Each row is a point on a landscape with many peaks, with its height.
From any point a climber steps to the highest of the 4 points nearest to it. It stops when none of these is higher. Distance is the straight distance between rows; heights are no part of it.
Z_145: 55 -6 -16 30 6 32 -11 -18 -39 58 10 -2 47 -19 69 7 11 -22 -50 15 26 -7 20 -11 54 -25 34 34 37 6 18 -19 -27  (h 478)
Z_814: 11 18 -3 -21 -47 4 17 -42 -54 -29 -32 -26 -32 2 -25 -5 13 -4 -22 15 -17 -50 11 -6 24 39 13 -65 -13 18 2 -19 1  (h 484)
Z_493: -14 6 22 10 19 -7 18 3 17 5 -2 -36 -12 36 -41 -3 2 -21 -1 29 31 21 10 -3 -6 28 -37 -32 -18 11 23 17 -16  (h 608)
Z_909: -6 -1 53 1 26 3 -27 -31 48 20 -16 -25 8 13 -25 -7 -16 10 10 -15 23 10 12 10 18 -10 -34 -6 -3 -1 -3 22 -23  (h 679)
Z_278: 7 -24 9 18 34 -19 -15 -2 87 -57 14 23 27 -33 8 48 -21 -10 11 13 -40 29 -25 1 -33 -67 6 22 27 0 -37 46 34  (h 574)
Z_513: -39 -20 -2 -5 -3 -38 12 38 12 -4 -4 -32 -14 8 -31 -9 18 22 -22 9 21 -2 7 3 -6 46 -20 -57 -42 13 5 -17 -6  (h 687)
Z_130: -8 -24 16 8 -17 -62 21 -24 6 -69 -8 12 -10 -7 -25 32 32 33 -20 0 -24 -6 -34 -5 -58 -18 -9 16 2 45 -65 48 31  (h 32)
Z_585: 37 -47 -8 8 -5 -29 -7 11 71 -58 2 10 12 -53 12 48 -39 -19 36 -6 -28 27 -11 25 5 -55 42 17 9 -10 -22 3 11  (h 629)
Z_484: 44 11 -39 25 -15 61 10 -38 -8 28 36 36 -1 -7 26 0 12 -13 -9 -16 -7 -19 29 -7 18 23 23 50 19 3 9 -21 1  (h 445)
Z_521: -21 -21 21 3 9 -51 36 4 -22 -72 2 19 -30 1 -22 -12 40 21 -23 14 -50 17 -32 14 -77 -26 -13 10 11 45 -46 18 37  (h 350)
Z_93: -14 -6 49 -6 14 -8 -32 -22 51 24 -10 -12 9 9 -13 -14 -19 21 19 -17 11 9 0 28 19 -33 -28 3 -17 -5 1 16 -30  (h 648)
Z_835: 24 28 -8 -36 37 22 0 28 28 0 12 7 5 17 -5 22 -17 -47 -12 27 25 -3 5 -31 -22 4 77 5 10 -32 30 -39 4  (h 506)
Z_350: 45 13 -37 12 -2 51 -7 -42 -7 46 32 37 20 -10 38 12 20 -10 -24 4 -1 -35 26 -10 24 -11 44 40 20 9 10 -30 -16  (h 492)
Z_393: -13 -5 44 -26 32 0 -40 -6 56 23 -18 -13 17 0 -10 -14 -30 24 19 -26 16 11 9 9 22 -16 -15 0 0 -7 -8 11 -17  (h 575)
Z_788: 10 -28 -1 -5 19 -19 2 24 49 -34 8 21 8 -26 30 11 -50 -10 46 -8 -37 67 -20 30 -9 -50 11 15 10 0 -24 0 4  (h 649)
Z_989: -11 -16 28 8 -54 -31 -37 -1 16 -3 9 -5 1 -3 -6 5 -5 17 20 1 -17 -4 -29 50 -12 -48 -8 8 -45 -12 -2 38 -17  (h 652)
Z_309: 17 22 19 -39 21 29 -36 0 46 2 -19 -20 13 -4 -10 9 -30 -1 8 -30 16 -6 25 -23 1 27 30 -11 30 -23 1 10 13  (h 95)
Z_492: -49 -29 0 -10 2 -59 14 37 -1 -28 -7 -23 -13 -1 2 -13 18 50 -24 -19 2 12 -8 17 2 21 -20 -38 -39 4 -23 -44 -2  (h 674)
Z_882: -20 -16 30 30 8 -15 17 -1 31 10 4 -28 -17 26 -37 -3 6 -12 -4 18 30 18 12 14 -4 22 -42 -30 -36 9 19 9 -25  (h 685)
Z_698: -1 24 -7 -6 -37 18 21 -61 -74 5 -18 2 -32 11 -21 -20 14 -7 -11 19 -12 -71 -2 -2 25 20 -3 -39 -14 8 11 -29 -16  (h 477)
Z_817: -9 -22 17 -32 41 -7 -20 33 58 11 -9 14 13 -15 9 -27 -49 21 35 -28 7 36 -3 15 10 -8 13 9 -3 -5 -11 -18 -9  (h 380)
Z_463: 30 19 -40 14 -12 24 5 20 -30 50 12 -20 12 11 64 -26 57 -3 -24 10 39 37 27 -4 49 20 11 35 38 -43 69 -25 -5  (h 344)
Z_245: 7 -39 7 -17 33 -7 1 41 68 2 0 23 -2 -25 3 -20 -52 1 32 -27 11 42 3 11 6 -1 32 9 -3 -4 -5 -35 -8  (h 599)
Z_12: 33 37 -9 -35 -1 48 -25 -16 26 -6 1 -5 5 4 -1 23 -20 -17 6 -22 -2 -27 25 -21 -1 25 59 -1 23 -28 15 -8 18  (h 498)
Z_599: -13 -5 0 -28 -15 -20 -8 -2 -9 -28 -34 -53 -10 -10 -27 -2 21 30 -38 6 -7 -29 22 -12 23 43 -1 -79 -8 33 -14 -13 9  (h 572)
Z_134: -13 -11 49 23 7 -11 -11 -28 46 20 -2 -22 -5 19 -27 -3 -7 8 7 -7 22 9 7 27 13 -14 -41 -7 -26 -2 6 17 -32  (h 675)
Z_784: 3 14 -2 -29 -39 -5 6 -21 -37 -30 -31 -40 -26 -1 -29 -2 11 5 -21 19 -16 -44 16 -11 23 42 13 -75 -11 23 5 -9 2  (h 495)
Z_868: -22 -17 20 -2 9 -58 24 13 -38 -68 -2 12 -30 -2 -3 -24 42 26 -23 9 -48 23 -36 17 -68 -30 -11 11 8 29 -40 3 31  (h 427)
Z_351: 25 26 -34 18 -12 61 26 -23 -20 9 24 31 -8 4 12 3 -10 -15 20 -30 -11 -10 30 -18 19 43 -1 46 14 -4 4 -10 20  (h 474)
Z_253: -2 -15 19 -37 43 1 -26 38 61 15 -10 5 11 -20 -4 -20 -43 10 19 -28 20 20 10 -3 5 13 29 -4 10 -9 -5 -18 -2  (h 329)
Z_494: 8 39 13 -7 23 27 24 -18 -13 -14 -13 -23 -4 40 -22 12 -26 -31 27 2 6 23 19 -27 7 30 -30 1 12 2 6 30 7  (h 199)
Z_259: 37 -58 -1 13 3 -20 14 14 77 -30 0 21 -13 -38 0 22 -45 -23 33 -14 0 23 2 28 13 -37 52 16 -10 -5 -6 -37 -16  (h 684)
Z_7: 52 4 -34 31 -9 54 2 -41 -14 48 35 30 11 -14 38 -5 27 -12 -24 3 8 -12 30 -9 21 5 27 51 23 9 17 -23 -8  (h 473)
Z_996: -14 24 -5 -39 -24 -10 3 3 -29 -10 -23 -35 -20 14 -38 2 14 -1 -8 35 -2 -39 9 -13 5 34 2 -71 -18 20 28 -2 -4  (h 533)
Z_316: 9 -5 18 -40 39 16 -25 41 60 13 -9 2 5 -21 -9 -13 -33 -3 8 -20 32 9 17 -16 -6 23 46 -9 18 -17 6 -20 7  (h 251)
Z_292: -11 -8 -1 3 12 -7 -28 38 39 -16 38 24 17 1 1 9 -19 -12 15 35 -49 27 -45 27 -72 -48 -6 7 -11 12 -15 62 12  (h 637)
Z_954: -35 -11 0 -18 -5 -32 3 37 5 -7 -11 -39 -10 4 -36 -2 18 21 -22 17 17 -14 11 -5 -2 47 -12 -68 -32 18 16 -11 -5  (h 682)
Z_546: -17 -6 34 -29 24 -12 -38 5 49 20 -7 1 18 0 3 -24 -34 31 36 -19 -2 20 -8 31 16 -36 -14 10 -14 -9 -5 4 -23  (h 592)
Z_128: 3 -27 10 -29 41 0 -8 43 67 12 -3 14 0 -21 -3 -22 -43 1 19 -23 21 30 10 0 -1 11 36 0 6 -7 0 -31 -2  (h 450)
Z_801: -39 -26 6 -4 -10 -71 23 30 -25 -48 -2 -7 -17 1 17 -12 19 44 -19 -15 -13 31 -26 30 -20 -2 -20 -13 -31 -5 -38 -32 8  (h 596)
Z_969: -15 -2 -35 54 1 21 12 -39 -97 26 -10 -10 -16 8 -11 -56 68 -20 -66 21 24 -21 -9 -21 26 40 -24 -6 5 -14 18 -41 -4  (h 541)
Z_394: -14 -12 36 8 -32 -24 -31 -16 30 8 2 -7 1 6 -8 -3 -9 20 22 -4 -7 0 -18 49 4 -49 -18 8 -43 -14 3 23 -29  (h 667)
Z_32: 9 -32 1 -11 21 -19 4 31 46 -26 6 23 5 -22 25 -5 -54 -4 48 -16 -25 65 -16 29 -2 -38 14 16 3 -3 -19 -11 -3  (h 534)
Z_797: -25 52 -13 -33 -8 11 22 -24 -70 23 -16 12 -10 31 -17 -7 1 -2 26 22 -10 -51 0 -23 19 3 -23 -12 -8 11 22 -7 -11  (h 467)
Z_155: -7 25 19 0 24 1 22 -1 -2 -1 -4 -35 -9 43 -40 0 -4 -31 9 33 20 22 11 -17 -3 26 -38 -22 -8 12 25 23 -9  (h 303)
Z_144: 0 6 41 -26 35 14 -39 -9 51 17 -25 -21 17 -6 -12 -2 -30 13 13 -29 24 5 23 -13 15 6 -3 -11 20 -8 -8 18 -4  (h 359)
Z_650: -26 -3 -1 -31 -12 -27 -4 24 -4 -15 -22 -47 -11 -1 -34 -3 23 20 -28 15 7 -27 13 -9 7 45 -1 -75 -21 25 8 -11 0  (h 658)
Z_879: -14 -34 24 40 -54 -47 14 -4 13 -15 5 -8 -22 5 -3 10 3 10 -2 -12 7 15 -19 45 -8 -12 -26 -8 -51 -12 -12 6 -21  (h 662)
Z_412: 19 -29 2 13 26 -22 -10 4 71 -57 10 19 20 -33 17 43 -30 -19 23 9 -41 46 -22 10 -22 -66 9 16 27 4 -35 38 25  (h 593)
Z_207: 9 17 44 -11 31 21 -21 -29 37 2 -24 -34 13 11 -20 9 -27 -5 10 -23 22 14 25 -13 14 16 -17 -10 23 -4 -7 31 0  (h 240)
Z_627: -27 29 -32 9 0 35 14 20 -63 52 -4 31 4 -15 20 -18 18 20 17 -35 10 -22 22 -28 20 24 -32 31 34 -5 20 -3 15  (h 522)
Z_791: 0 24 -39 21 -7 48 27 8 -36 33 19 43 -6 -7 17 -19 5 3 19 -27 2 -4 26 -25 17 44 -19 55 21 1 13 -10 20  (h 526)
Z_439: -19 49 -10 -34 1 4 21 1 -46 0 -12 -16 -13 42 -30 -2 0 -18 23 37 -2 -14 3 -25 6 18 -23 -23 -13 9 35 10 -4  (h 414)
Z_202: -12 -9 12 -7 -44 -25 -48 25 14 -11 18 2 10 -8 -4 6 -6 14 21 19 -32 -5 -40 40 -43 -47 1 13 -38 -2 -11 61 0  (h 645)
Z_841: -21 -19 -2 -11 -20 -28 -25 26 33 -18 23 18 22 3 -30 27 -6 29 -5 9 -22 -35 -45 6 -76 -3 12 7 -47 22 -56 75 28  (h 407)
Z_29: -8 -3 47 25 16 -3 2 -24 38 12 -7 -28 -8 26 -33 1 -3 -7 2 2 29 18 13 15 8 3 -44 -14 -17 4 11 20 -26  (h 665)
Z_628: -31 30 -11 4 4 22 10 -20 -86 59 -18 23 3 1 12 -15 20 20 6 -17 12 -55 10 -30 23 -3 -40 3 29 6 6 -8 -8  (h 431)
Z_421: -13 -24 4 -5 -35 -47 -19 -2 21 -41 4 10 14 -9 -30 35 12 38 -11 3 -16 -36 -42 -1 -57 -8 6 14 -29 29 -64 69 31  (h 206)
Z_460: -5 7 -11 64 8 30 4 -34 -114 33 -12 -41 13 17 20 -32 55 -9 -43 7 30 -17 -3 -34 33 12 -46 -10 23 -16 11 -22 -7  (h 605)
Z_334: -13 23 -27 20 -17 38 -8 33 -62 56 -11 -7 8 -21 46 -18 45 25 -1 -38 25 -17 31 -15 21 18 -23 9 57 -26 45 -5 9  (h 404)
Z_921: -11 -13 -1 -9 -32 -23 -45 38 21 -10 27 11 18 -6 -15 14 -5 11 8 22 -29 -16 -47 25 -65 -30 5 9 -38 12 -28 73 16  (h 636)
Z_543: 22 24 -2 -48 22 27 -26 23 40 0 -1 -3 4 0 -8 9 -18 -23 -1 -4 20 -16 16 -28 -15 26 71 -9 22 -29 22 -18 15  (h 595)
Z_767: -31 -32 11 27 -9 -41 28 27 18 -5 6 -22 -22 15 -21 -6 11 14 -14 0 22 16 -3 21 -7 32 -31 -36 -53 3 3 -16 -18  (h 691)
Z_847: 22 44 -36 -41 14 37 -8 -6 9 17 22 22 19 19 18 36 -8 -27 -9 17 -8 -41 7 -26 5 -14 70 20 6 -22 26 -42 -1  (h 509)
Z_874: 32 -47 -8 7 0 -25 3 12 65 -50 2 20 1 -41 19 32 -46 -18 40 -13 -27 47 -10 25 2 -47 33 16 8 -4 -20 -9 3  (h 452)
Z_330: -6 -3 -14 50 1 28 17 -56 -98 34 -6 -2 -16 1 -5 -47 52 -12 -52 16 20 -44 -8 -19 23 27 -29 -7 2 -4 8 -35 -13  (h 485)
Z_812: 24 -52 5 10 15 -13 15 25 72 -17 5 24 -12 -31 3 7 -50 -19 34 -21 4 40 4 20 7 -22 41 12 -4 -2 -8 -39 -15  (h 569)
Z_613: 52 10 -31 21 1 21 6 7 -30 48 12 -27 28 16 74 -20 38 -21 -36 22 42 42 22 -1 65 11 21 40 30 -36 54 -30 -12  (h 395)
Z_861: 17 3 6 -37 38 18 -17 40 54 10 -1 4 -1 -11 -9 -5 -25 -22 -3 -3 31 7 15 -22 -19 25 64 -9 16 -19 20 -30 9  (h 361)
Z_786: -16 21 -15 26 -9 37 -6 10 -82 60 -20 -11 15 -17 39 -14 35 26 -5 -39 27 -35 24 -21 25 10 -37 -3 56 -20 21 0 6  (h 379)
Z_588: -42 -35 0 8 -10 -54 28 39 9 -17 0 -19 -18 7 -8 -8 12 32 -17 -11 16 20 -8 19 -6 32 -25 -38 -48 0 -11 -32 -6  (h 686)
Z_574: -21 19 -5 26 7 31 4 -31 -96 57 -19 5 11 -3 13 -18 30 14 -12 -17 19 -56 8 -26 24 -5 -44 -7 35 0 4 -6 -17  (h 306)
Z_621: -4 6 -7 31 -16 21 21 -67 -90 31 -9 10 -23 5 -13 -33 36 -10 -30 13 7 -61 -3 -9 21 21 -24 -15 -5 5 3 -33 -18  (h 406)
Z_657: 40 37 -8 -17 -10 55 -10 -33 15 -11 -2 -2 1 9 3 26 -25 -19 11 -32 -8 -19 28 -21 7 31 35 8 22 -23 2 -1 21  (h 466)
Z_344: -23 -32 21 42 -24 -33 24 6 28 3 8 -18 -21 18 -21 -1 4 3 -9 -2 21 15 -5 31 -2 9 -35 -20 -51 -2 3 -3 -25  (h 694)
Z_541: -28 -3 -46 37 -8 18 16 -29 -88 20 -19 9 -30 -4 -16 -62 65 -17 -71 10 14 -22 -5 -19 29 64 -13 -6 1 -12 18 -49 5  (h 508)
Z_699: 23 -44 -2 5 11 -22 7 20 61 -40 5 25 -1 -32 22 20 -51 -13 41 -15 -25 58 -9 26 3 -40 26 13 6 -5 -22 -13 -1  (h 521)
Z_71: -21 -37 12 34 -44 -62 30 16 -6 -33 1 -5 -24 2 5 6 5 21 -11 -15 3 28 -23 35 -15 1 -23 -13 -44 -7 -26 -10 -8  (h 627)
Z_139: -9 -7 2 -9 8 -10 -30 37 30 -16 31 18 14 -1 10 0 -20 -10 26 31 -48 39 -39 34 -54 -58 -5 11 -10 7 -10 50 5  (h 640)
Z_360: 8 2 4 -21 -29 -3 4 -32 -30 -45 -42 -50 -23 -8 -20 -6 11 11 -40 7 -24 -24 25 -11 34 48 2 -71 1 33 -19 -9 14  (h 465)
Z_778: 20 42 -21 -44 27 28 -5 16 19 5 16 9 12 22 6 32 -13 -41 -10 23 8 -21 3 -32 -12 -5 76 12 7 -30 27 -42 6  (h 511)
Z_759: -6 -19 11 20 42 -7 -8 -3 91 -46 20 33 20 -12 1 42 -22 -16 0 18 -48 29 -31 3 -56 -66 -5 20 20 7 -33 52 32  (h 548)
Z_240: 24 0 11 -17 41 13 5 39 50 3 5 5 -5 0 -17 4 -20 -45 -12 15 40 11 10 -26 -22 13 69 -1 11 -18 27 -40 -2  (h 442)
Z_556: -10 -22 40 30 -34 -24 -9 -20 36 7 3 -15 -10 11 -16 2 -5 12 12 -8 7 6 -12 47 4 -30 -29 -3 -48 -11 4 17 -31  (h 678)
Z_470: -13 -1 14 -21 -4 -15 -40 30 19 -7 19 8 13 3 11 -10 -22 5 40 22 -40 31 -39 45 -30 -60 -2 15 -23 -5 -5 40 -8  (h 642)
Z_730: -18 55 -19 -26 9 18 37 -3 -57 6 -8 12 -6 36 -12 -3 -16 -13 41 7 -5 -5 7 -30 17 19 -32 16 2 2 15 6 9  (h 458)
Z_206: -27 53 -19 -33 -1 13 26 -11 -72 21 -15 16 -10 35 -15 -4 -2 -5 34 18 -7 -36 0 -27 16 5 -28 -3 -5 7 24 -4 -7  (h 463)
Z_345: -2 -21 14 11 -68 -44 -34 6 4 -24 9 0 3 -15 -8 27 10 18 6 0 -18 -14 -39 31 -31 -32 1 8 -35 0 -27 60 8  (h 641)
Z_332: 15 -27 -2 4 19 -18 -4 19 45 -45 9 21 10 -24 28 18 -45 -17 40 -3 -42 68 -22 23 -17 -56 8 17 17 2 -22 11 9  (h 615)
Z_418: 35 42 -23 -37 -3 48 -20 -21 19 4 11 11 7 11 11 30 -11 -22 -2 -11 -10 -37 21 -22 1 10 64 7 17 -27 18 -25 8  (h 510)
Z_27: -27 -18 15 -7 -1 -65 19 21 -45 -66 -5 1 -26 -1 10 -24 36 35 -20 3 -40 33 -37 24 -53 -28 -15 6 -3 12 -40 -11 24  (h 486)
Z_105: 42 31 -25 -5 -19 63 3 -41 4 -1 14 15 -2 9 14 20 -15 -20 12 -29 -18 -24 30 -15 11 28 29 24 17 -16 2 -10 14  (h 443)
Z_457: 59 -2 -23 36 3 31 0 -13 -34 51 17 -9 29 -5 71 -13 33 -22 -46 21 36 25 26 -6 50 -4 25 44 35 -12 33 -18 -15  (h 454)
Z_142: -16 16 -5 37 5 35 -4 -13 -100 55 -20 -19 21 -6 30 -15 34 17 -16 -28 24 -39 14 -25 26 0 -46 -15 47 -11 6 -2 -5  (h 313)
Z_957: -7 -7 7 -21 12 -18 -26 32 29 -16 21 14 16 -3 22 -9 -32 2 43 15 -42 53 -32 41 -24 -61 -5 17 -14 -1 -11 25 -5  (h 638)
Z_854: 27 36 -6 -46 8 38 -31 1 32 0 0 -8 5 2 -1 18 -21 -19 2 -17 6 -23 20 -24 -9 23 63 -9 23 -30 16 -14 16  (h 507)
Z_631: -17 -8 21 -32 21 -16 -33 16 37 10 0 6 17 -2 13 -25 -37 26 42 -11 -18 32 -18 37 7 -50 -9 17 -20 -9 -8 5 -18  (h 523)
Z_246: 0 -16 1 -19 22 -18 -10 33 35 -23 10 19 11 -11 30 -9 -44 -2 46 2 -39 63 -28 37 -14 -54 2 16 0 0 -14 10 -7  (h 611)
Z_480: -10 -24 32 27 -61 -35 -16 -10 18 -9 5 -8 -12 1 -7 10 0 12 12 -7 -3 -2 -24 53 -5 -35 -18 1 -48 -16 -6 26 -20  (h 653)
Z_306: 40 3 -34 38 -10 46 5 -8 -26 46 33 19 5 -20 46 -26 44 -10 -23 4 23 18 30 -9 21 22 15 56 32 -6 38 -14 0  (h 437)
Z_395: -15 -15 11 21 32 -1 -9 18 71 -22 32 37 11 7 -5 25 -19 -19 4 27 -47 30 -37 15 -75 -54 -4 7 4 16 -23 61 25  (h 643)
Z_257: -16 40 2 -22 13 0 24 9 -26 -4 -10 -29 -11 44 -39 1 -1 -27 16 39 8 5 7 -21 -2 27 -26 -27 -14 11 35 19 -4  (h 258)
Z_964: 38 5 -32 10 11 36 -14 -22 -25 62 16 28 49 -17 55 24 11 -11 -39 16 11 -31 19 -18 42 -34 38 33 29 17 13 -26 -23  (h 489)
Z_399: -6 -27 17 14 -29 -68 28 -9 -18 -69 -4 11 -17 -11 -5 20 29 23 -21 -2 -20 15 -32 8 -55 -20 -11 14 2 32 -63 35 23  (h 204)
Z_601: 55 0 -28 34 -2 46 -1 -29 -24 51 34 20 22 -15 51 -10 33 -16 -35 14 20 1 26 -6 30 -6 27 50 30 5 21 -18 -12  (h 459)
Z_924: 23 36 -22 5 -5 52 26 -23 -22 -10 6 13 -7 19 3 10 -27 -21 29 -28 -11 5 24 -28 20 44 -8 35 15 -8 -4 1 22  (h 451)
Z_217: -10 53 -4 -23 13 16 31 -1 -42 -5 -8 -9 -8 48 -25 5 -16 -26 34 24 -1 10 8 -27 8 24 -33 -1 -2 6 22 16 3  (h 415)
Z_234: -21 27 -4 7 -1 20 13 -52 -90 46 -16 18 -3 12 -2 -21 23 8 -5 2 7 -72 -1 -19 23 -7 -35 -10 9 8 4 -17 -20  (h 396)
Z_33: 62 -8 -7 32 5 36 3 4 -43 49 -6 -39 51 7 82 9 -9 -34 -46 8 37 15 15 -3 91 -3 27 24 29 -28 32 -30 -30  (h 381)
Z_227: 31 -38 -8 1 12 -32 -26 16 84 -67 11 3 32 -64 5 63 -25 -10 20 8 -26 2 -14 8 -13 -60 39 22 12 -12 -38 25 31  (h 433)
Z_662: -4 -30 6 -22 30 -14 -6 37 53 -4 1 22 8 -19 17 -19 -57 9 44 -24 -7 54 -10 25 7 -23 14 14 -5 -4 -12 -22 -9  (h 377)
Z_987: -15 -27 36 42 -25 -29 4 -15 34 7 7 -14 -19 17 -19 0 0 9 2 -6 17 13 -2 39 2 -11 -36 -12 -48 -6 4 7 -28  (h 689)
Z_30: 12 -22 13 -26 39 8 -11 47 64 10 0 11 -3 -19 -13 -14 -30 -14 9 -10 35 20 15 -13 -11 22 55 -5 11 -13 14 -30 2  (h 428)
Z_985: -22 42 -13 -23 -13 11 18 -38 -82 29 -16 18 -14 26 -13 -9 9 7 13 14 -6 -68 -2 -18 21 -2 -24 -15 -5 8 18 -15 -15  (h 464)
Z_998: -25 11 -4 -21 -3 -19 8 28 -9 -2 -10 -39 -15 19 -43 -3 18 -2 -9 34 14 -13 10 -13 -6 42 -13 -63 -27 18 32 2 -5  (h 623)
Z_566: 27 24 -44 -11 14 37 -12 -23 -11 48 24 34 38 -2 39 30 9 -12 -25 16 -6 -47 16 -22 28 -32 46 33 12 9 14 -40 -15  (h 496)
Z_477: 9 -22 2 7 28 -15 -9 14 54 -43 18 21 16 -19 20 27 -30 -20 28 16 -49 61 -26 19 -41 -64 -1 15 22 8 -25 37 16  (h 600)
Z_104: -32 -17 5 9 2 -30 21 32 19 2 3 -32 -18 20 -39 -5 17 0 -14 19 27 10 6 8 -10 40 -28 -46 -42 13 19 -4 -14  (h 688)
Z_722: 9 19 -5 -12 -46 10 21 -55 -63 -19 -25 -10 -36 5 -23 -15 8 -8 -19 17 -20 -58 5 -2 26 37 9 -54 -15 12 2 -28 -5  (h 482)
Z_781: -26 22 -28 11 -7 35 5 24 -65 59 -10 19 7 -19 26 -20 28 24 9 -34 19 -25 23 -25 21 24 -31 26 46 -7 24 -1 12  (h 468)
Z_768: -10 -20 3 -4 -46 -36 -35 21 17 -24 15 8 14 -14 -22 28 5 23 0 10 -21 -31 -45 14 -57 -16 9 10 -36 17 -48 77 23  (h 525)
Z_577: -2 -27 15 14 -37 -62 14 -10 -6 -62 -4 11 -7 -17 -13 33 28 28 -19 -3 -18 -1 -37 4 -52 -20 -9 15 -4 33 -65 49 23  (h 129)
Z_111: 34 37 10 -17 1 47 -12 -29 12 -15 -13 -19 4 12 -6 21 -33 -18 15 -31 2 -7 29 -21 10 33 14 -1 30 -20 -4 19 18  (h 358)
Z_880: -34 37 -28 -9 1 25 19 4 -71 47 -9 36 2 6 7 -12 3 15 27 -21 3 -30 13 -33 23 15 -39 28 22 4 13 -5 7  (h 598)
Z_596: 0 5 51 11 28 10 -9 -31 39 10 -16 -31 4 23 -30 1 -17 -7 5 -5 27 20 19 -2 10 4 -39 -14 2 2 1 30 -17  (h 566)
Z_732: -13 -27 14 13 -31 -69 32 9 -31 -67 -3 5 -23 -8 13 6 20 25 -17 -7 -18 32 -36 22 -44 -19 -13 5 -6 14 -51 9 18  (h 376)
Z_78: 14 22 -37 16 -20 33 -1 35 -34 53 7 -10 5 -10 56 -27 59 13 -15 -11 34 18 33 -8 28 25 1 28 47 -38 69 -16 9  (h 365)
Z_135: 1 2 -19 20 -33 22 38 -58 -78 -2 -16 11 -47 -5 -19 -40 24 -12 -39 11 -10 -43 -2 -2 34 55 -2 -16 -20 6 -4 -46 1  (h 334)
Z_875: 39 31 -38 -13 -4 53 -9 -40 6 30 29 31 13 7 27 29 5 -15 -12 -1 -13 -51 19 -15 15 -10 53 27 13 -4 14 -31 -5  (h 504)
Z_617: -14 -18 16 -6 -9 -53 15 -33 27 -64 -4 13 5 3 -42 37 22 50 -18 -4 -21 -30 -36 -5 -63 -16 0 22 -14 45 -71 48 33  (h 17)
Z_276: -2 -19 6 15 31 -12 -10 16 63 -36 25 29 13 -10 12 27 -23 -23 19 26 -52 50 -33 16 -56 -63 -7 13 16 12 -26 51 20  (h 602)
Z_329: 1 -33 18 26 -61 -61 13 0 -15 -53 0 0 -17 -14 2 28 15 17 -10 -11 -10 13 -34 23 -32 -18 -12 7 -22 8 -46 35 10  (h 276)
Z_194: -18 35 -38 -1 2 37 28 8 -54 31 6 39 -6 7 7 -12 -5 5 34 -24 -3 -8 16 -32 22 33 -31 43 17 2 9 -4 16  (h 563)
Z_114: 19 11 -41 32 -12 48 11 11 -31 43 27 32 -1 -20 33 -25 34 0 -6 -11 15 8 29 -16 15 37 0 57 30 -6 37 -14 14  (h 453)
Z_165: -14 -19 18 -34 34 -14 -22 28 49 9 -3 16 15 -10 14 -27 -47 25 44 -25 -8 41 -8 26 10 -27 4 9 -9 -5 -11 -12 -14  (h 378)
Z_531: -24 10 8 -2 9 -13 18 20 0 3 -4 -36 -14 30 -45 -4 9 -16 -1 37 26 8 10 -8 -10 38 -29 -45 -23 12 31 9 -10  (h 597)
Z_905: -44 -23 4 -27 9 -48 -8 12 5 -29 -25 -38 -1 -5 -7 -15 29 62 -40 -21 -8 -9 8 7 17 21 -17 -55 -25 18 -30 -39 3  (h 601)
Z_680: -8 18 -42 19 -11 40 10 28 -45 51 10 26 -2 -22 30 -27 32 14 5 -24 21 -3 27 -23 16 33 -15 45 39 -12 33 -5 17  (h 457)
Z_158: -8 39 -8 -32 -32 7 15 -35 -62 2 -21 -8 -23 21 -26 -5 12 -4 3 29 -10 -67 -1 -12 16 13 1 -48 -16 9 24 -14 -11  (h 476)
Z_877: 29 40 -17 -49 7 39 -23 3 25 1 8 3 10 12 3 24 -12 -26 -2 0 5 -32 17 -23 -8 14 73 -1 18 -31 26 -25 12  (h 515)
Z_489: 1 -32 15 21 -60 -60 -1 -6 -7 -48 -2 3 -7 -19 -7 34 16 20 -9 -6 -13 -6 -33 13 -41 -21 -3 10 -18 13 -54 52 14  (h 375)
Z_197: -18 3 -39 53 2 20 6 -22 -102 24 -15 -25 -6 19 -1 -52 76 -20 -66 23 27 -10 -13 -30 31 36 -28 -8 10 -16 28 -37 -4  (h 556)
Z_586: 0 14 40 13 29 8 5 -21 28 5 -11 -37 -2 30 -34 4 -10 -19 2 8 27 25 16 -8 7 16 -43 -16 0 4 10 34 -12  (h 449)
Z_346: -36 -16 1 -27 1 -38 -11 17 4 -22 -25 -45 -2 -6 -18 -6 27 47 -39 -9 -4 -16 14 -3 15 36 -12 -71 -21 23 -18 -27 3  (h 609)
Z_387: -7 7 -4 48 7 28 11 -54 -103 46 -8 -2 0 2 4 -31 40 -3 -36 5 18 -51 -2 -22 21 6 -42 -9 16 -1 1 -22 -16  (h 455)
Z_636: 5 28 26 2 26 14 19 -16 2 -7 -11 -32 -4 41 -32 9 -13 -29 14 16 15 32 17 -18 2 25 -37 -12 7 6 12 33 -5  (h 123)
Z_863: 24 -43 14 5 33 -3 16 35 74 4 6 23 -14 -21 -14 -5 -36 -30 8 -7 32 27 12 -2 -7 4 56 6 1 -3 10 -45 -14  (h 669)

Where does a climber stop that starts at each point below?
Z_463 => Z_543
Z_421 => Z_344
Z_217 => Z_344
Z_577 => Z_344
Z_78 => Z_880
Z_613 => Z_543
Z_924 => Z_880
Z_234 => Z_344
Z_142 => Z_460

Call two points neighbours if one is among the 4 nearest of the other. Go from one point of each pair to the other, from neighbour to neighbour, staying as high as possible. Name the lowest point that can't be avoided.
Z_460, Z_880 => Z_621
Z_880, Z_344 => Z_730
Z_245, Z_259 => Z_812
Z_788, Z_395 => Z_246
Z_909, Z_344 => Z_134
